Each row is a point on a tangle of strands that fork, close into loops and nearly touch. The rows are in no order.
Two points are linked if the straight distance between their rows is under 83.2. Some points are linked to none.
Q518: [ 10 -34  -2  14  13   7   5  -1  -7 -36  76  20 -17 -44  20  51   1  18
  23 -13   2   7]
Q56: [-10  10   0  -6  19   7 -16  -3 -19  20  30  10  -7 -32 -11 -36  11  18
 -17  -5  37 -40]
Q877: [-16   8 -30 -50 -14 -35  -1   9   5 -28 -11  12 -19 -24 -20 -20  23 -13
 -45 -22 -40 -18]
Q394: [ -7   5   2 -22  16  -9  16 -32  17 -17   9  38 -11 -13 -38 -39  -2 -10
 -47  14 -32 -28]
Q994: [ -9  21  21  -5   3  49  -9  -7  22 -12 -48 -18  -8  -7  -2   3 -21 -14
  11  32 -10  16]
Q772: [ -6 -14  22 -15  13  12 -32   9  13   1 -14 -21 -11 -21  -6  16 -21 -15
  67  40  19  -3]
Q750: [  7 -39  -3   8  24  -3 -27   6 -20 -12  87  13  -7 -23  15  46 -16  27
  22 -16  41  32]
Q303: [-34  25 -16   5   8  16   2   7  30  16 -24 -16 -11  13  -7   3  17 -54
 -20  -5  -9  26]
Q408: [  9  15  18 -11 -10  40 -14   1  10 -21 -40 -23  12 -22  11   0 -14   5
  13   1  -9   4]
Q753: [ -9   2  21  -3  17  45 -22  -2  22  10 -29 -17 -20 -14   0   5 -23 -21
  44  44  26  13]
Q454: [ 12  -1 -39  -1 -27 -26  20  -2 -11 -15 -11  26 -11 -50  21   1  12  -8
 -25 -16 -31   0]
Q734: [  9  -4   6  24  35  -1 -11  31  -5  33  71  19  -6  11  -5  14  -7 -14
  39 -16  39  29]
Q161: [ -8  -3  19   4  -2  -8  15  -9  18  -1  39  27  -2  28 -17   1  16  10
 -45  -9 -39 -12]
Q587: [ 13 -24 -22   3 -20  -1  25  -6  -4 -27   3  22  -7 -38  24   9   3  16
 -29  -9 -36 -14]
Q469: [ 26 -11 -14  40 -19 -11  27  -5   5   0 -11  13  12  21  15   3 -12   8
 -16   7 -24  15]
Q246: [ 12  -8 -38  21 -15 -50  31  21  -8  24  -7  23   3  10   6  18  22 -30
  -6 -11 -11  -5]
Q278: [-12   0 -17 -33  -6 -29  -8  30   4  -8 -31  -7  -4 -38  -9  12  22 -49
  40  -4  -7 -23]
Q987: [ 26  43  27  22  -1  29  22  -3 -11  -1  28   8  18  30   0 -19 -13  30
  -8 -17  -8 -13]
Q416: [-32   1   8 -32  21  14 -28   9  14 -10   2 -29 -11 -56  -6   3  20 -18
  27   6  39 -26]
Q240: [ -7 -16   9  20  10  -5  19 -64  11  -3 -17   9  17  47 -33 -29 -15  -8
 -19  36 -13   4]
Q658: [ -2 -10   0 -20 -21 -19  33  10  17 -32 -10   9  -8  18   6  13  -2  -7
 -33 -21 -60  19]
Q902: [ -5  -8  -3 -16 -15 -11  28  37  25 -30  16  -6 -14   1  15  44  12 -12
 -11 -21 -56   9]
Q111: [ 27 -13  -5  24 -13   3  -1  30 -22  10  29 -16   3   3  50  38 -23  31
  27 -24  28  54]
Q650: [ -8   9 -28 -25 -17 -24 -20  15   6   2 -62 -11  -5 -42   2   7  11 -37
  20   7  -9   7]
Q664: [  5  -4   0  35  18   1  12   3 -10  33  61  22   0  25   1  13  -1   6
   7 -22  19   5]
Q712: [ 13  15   8 -40   5 -10   7  -2   6  -8 -46  20   7  -6 -44 -25 -22 -29
  13  32 -19 -26]
Q304: [  5  -5 -17  17 -20 -28  27  -1   2  12 -26  -2  15  41   6  -2   5 -11
 -11  -7 -15  11]
Q773: [ -8 -11   5  35  23   3   7 -51  23   9  15  19  -3  35 -27 -14  -4  -7
 -17  29 -10 -13]
Q487: [ -7  25 -23  -4   4  -7   9  -1  -5  20   1  12 -11 -35 -10 -40  23  -9
 -21  -1  17 -31]
Q365: [ 18  29  20   5   2  13  35 -30   1  -1   9  24  21  44 -16 -47  -8  16
 -34  -4 -12 -11]
Q405: [ 17 -42  32  18  -7  -3 -25 -14 -28   3  42  -5   4  12  17  37 -24  59
   9  11  17  21]
Q275: [ -6  -1  22   2  11  23 -28 -19 -32  11  26  -4  -6 -15   6 -18 -10  51
   1  -3  42 -13]
Q913: [  2  19 -14  33   1  17 -27  17 -34  32 -14 -10   7   7  30  -5   2   6
   7 -19  56  34]
Q961: [ -7 -23  -6   0   1   7 -39   8 -24  -3   1 -20 -14 -45  25  35  12  11
  26  -2  44  10]
Q545: [ -5   7 -16   8   3 -12  11 -43  16 -12 -53  -9   8  46 -38 -44  -6 -29
 -26  23  -5  11]
Q230: [-15 -15  -5 -47 -16 -26   7   3  13 -30 -18   2  -6   5 -13  -5   4  -1
 -47 -15 -51 -13]
Q41: [-17  33  26   7  16  27   1 -29  11  19  -6 -20   8  50 -33 -46  -5   9
 -28  20  31 -21]
Q132: [-23  24 -30  29  -5   9  -7  15  20  12 -31 -17  -9   1  21  18  25 -51
 -12 -19  -4  38]
Q920: [ 22   8  11  26  18   4  20 -10  -4  14 -13   7  16  50  -8  -4 -32 -26
  54  28  16  10]
Q704: [ 27  10  13  36   9  20  14  -5 -19  15  45   7  11  38  14  -6 -25  26
  12 -15  20  23]
Q614: [ -7 -30   4  -5   2  12   9 -11  -9 -37  47  12  -4 -47  13  17  10  21
  -5 -11 -26 -19]
Q283: [-34 -14  16 -28  -1  15 -37 -15  15   5 -24 -20 -12 -10 -20 -10  17  13
 -24  20  17 -25]
Q749: [  2  33 -31 -21 -13 -21  -3   2  11   2 -76   6  -9 -31 -11 -26   6 -43
   4  14 -17  10]
Q198: [-14  -3   9 -20 -15   3 -28 -11  -1  -3 -50 -24   1   4  -5 -19   6  26
 -32   7  -5 -24]
Q287: [  9  43 -37  -5   2 -14  42 -11  16  -6 -24  13  14  40 -26 -41   7 -37
 -35 -27 -18  14]
Q386: [ -1  11  46 -33 -11 -24 -14   9   9   1 -10  -8  21  39 -27 -11   0  24
  -4  10 -35 -34]
Q707: [ -1  16  15  -9  -1  19  12  31 -14 -14  26  -9  13  -6  25  26  14  22
  12 -38  -6 -15]
Q821: [ 19 -27 -11 -11 -30 -15  15  28 -13 -27 -18 -22  11 -30  30  41   5  13
  30  -4 -24  -6]
Q425: [ -7  -1   8  13 -22   0  -3 -10   4   7 -24 -25  17  64  -4   1  11  18
 -41  -6 -19  11]
Q45: [-12   6  34 -22  -4  33  -9   9  11 -25   6 -24   0 -15  14  12   7  23
  -7 -16 -18 -16]
Q853: [-38  -9 -11  -5  24  16 -30   9  14  17  14 -20 -21 -47  -1  -3  24 -30
  13  14  45 -12]
Q649: [ 17 -13   3  -9 -26   7  -1   6  -6 -29 -44 -21   8 -42  15  27  -6   9
  28   8 -36  -1]
Q787: [  3 -15   5   4 -15   6   6  36   0 -19  21 -25   6 -11  41  53  10  13
  42 -36  -3  -1]
Q711: [ -3  43 -36  -8  -3   3  16 -25  24 -15 -65   5 -23 -17 -13 -42   0 -46
 -30  19 -16  23]
Q507: [-41  19  -8 -12  11  23 -12  14  29  33 -14 -17 -24 -20  -7 -14  22 -45
  -1   3  22   9]
Q356: [  3  -4  -6  18  26   8 -34  30  -4   9  58  13 -11  -4  14  31 -11  -1
  34 -18  51  46]
Q535: [ 13 -35  27   5 -18 -12  -6  -4 -20 -11  12  -7  13  17  12  26  -9  49
  14  12 -24 -11]
Q224: [ -8  -1   9  28 -13  18  -8   0  -3  24  -4 -19  13  61   3  -1   1  20
 -23 -14  27  16]
Q268: [-28 -37   5 -24   7  -8 -31 -23  16 -12 -13   0 -20 -41 -27  -4  11 -10
  -7  35  -6 -29]
Q185: [ 10  18 -51 -22 -23 -47  25   5  -6 -16 -24  20 -14 -30  -1  -9  27 -30
 -42 -22 -35   0]
Q504: [ 14  19  10  47  37  42  -4 -29  -9  13  38   5  -2  42   3 -22 -39  15
  10   8  42  33]
Q399: [ 22   7  -3  29  12  12 -14  45  -9   6  32  -8 -12  -5  42  35 -26   0
  44 -27  40  68]
Q744: [ -5  12  -3  39   3  24 -19   3  -7  30  -5 -22   3  45  17 -20  -7   3
 -14 -10  60  23]
Q684: [  1  40 -27   9  -4   6  19 -54  25 -14 -61 -16   4  28 -17 -44  -4 -36
 -25  26  -3  29]
Q701: [-10 -38   5 -26  -4 -31  -8 -21  -8 -16   1  18   4 -34 -15   5   5  17
  -2  22 -14 -49]
Q666: [  1  16  34 -55   4 -17  -2  -3  21 -11 -22   1   2  21 -41 -39 -11   5
 -10  15 -32 -30]
Q286: [  6 -22  27  16   7  30 -45 -16 -27   1  36 -11  -7  -4  20  14 -21  65
  -4  -2  40  17]
Q868: [  8  15 -11  18   2   4 -12  33 -33  38 -16  -6   8 -11  15 -12  10  -1
  38  -8  48  11]
Q728: [ 34 -20 -13  26 -23   0  11  16 -35   6   8  -4   1  -4  53  15  -4  34
  10 -19   8  30]
Q893: [  8  18  36  -6   1  -7  34 -16  15 -16  15  23  27  57 -16 -25  -9  15
 -41   2 -41 -13]
Q904: [-30  27  18 -39  23   9  -8   5  31  14  -3 -16   0  13 -40 -24  -5 -20
   1  16 -10 -25]
Q996: [ 11  10 -13 -15   9  -9   7  -4  -8  12 -17  23   4 -23 -19 -22  -1 -15
   9  11  -4 -23]
Q599: [-19  29  17 -14  20  19  -3  -1   3  40  -2 -11   7  25 -21 -36   3  -3
   8   7  31 -17]
Q765: [ 17 -15 -39  25  -6 -50  11  34 -31  36  21  30  13   1  12  16  16 -14
  16 -22  28  -4]
Q227: [ 16 -21 -10  -6  -7 -13  22  16   5 -10  23  30  -2 -22  -6  33   4 -25
  36  -2 -23 -14]
Q898: [ 13  -4 -24  12   9 -33  -5  34 -39  35  20  14  12 -14  14   4   7   4
  35 -24  49   4]
Q972: [  7 -16  34 -13 -26 -24  14   8   0  -1   9 -11  21  35   5  18   2  38
  11  -1 -40 -19]
Q979: [-15  -4  18 -42   8  10 -21   5   1 -22   2 -32   2 -42 -17  16   5  -5
  42  19   9 -32]
Q943: [ 18 -24 -14  48  -8  -1  25   1 -10   0  23  15  -5  17  46  21 -11  25
 -19   3 -11  30]
Q919: [ 24 -42  17  -6  -7 -24   5 -22 -26 -12  18  17  12 -22   1  19  -9  32
  21  28  -9 -29]
Q553: [-14 -12  -9  13  10   5  10 -28  22  -1  16  23  -9   8 -23   0   4 -12
 -40   0 -27 -12]

A piece is two or more points that can be reached from each other along the links. Count, over all rows, the pieces, the separate loops (a circle has one, a figure eight two, a Y none), the forks (points with three links) and the tips (points with one).
pieces | 3
loops | 3
forks | 7
tips | 7

A tip is a point with one link. Name the tips that can be reached along the links from each point below, in the order of the rows.
Q469 | Q394, Q278, Q902, Q504
Q283 | Q41, Q198
Q416 | Q132

A fork is a point with three links, a tip a point with one. Leave the first point through the second and follow the links. Name the first fork or tip that comes.
Q750 / Q518 | Q902
Q356 / Q399 | Q304
Q278 / Q650 | Q553
Q902 / Q658 | Q356
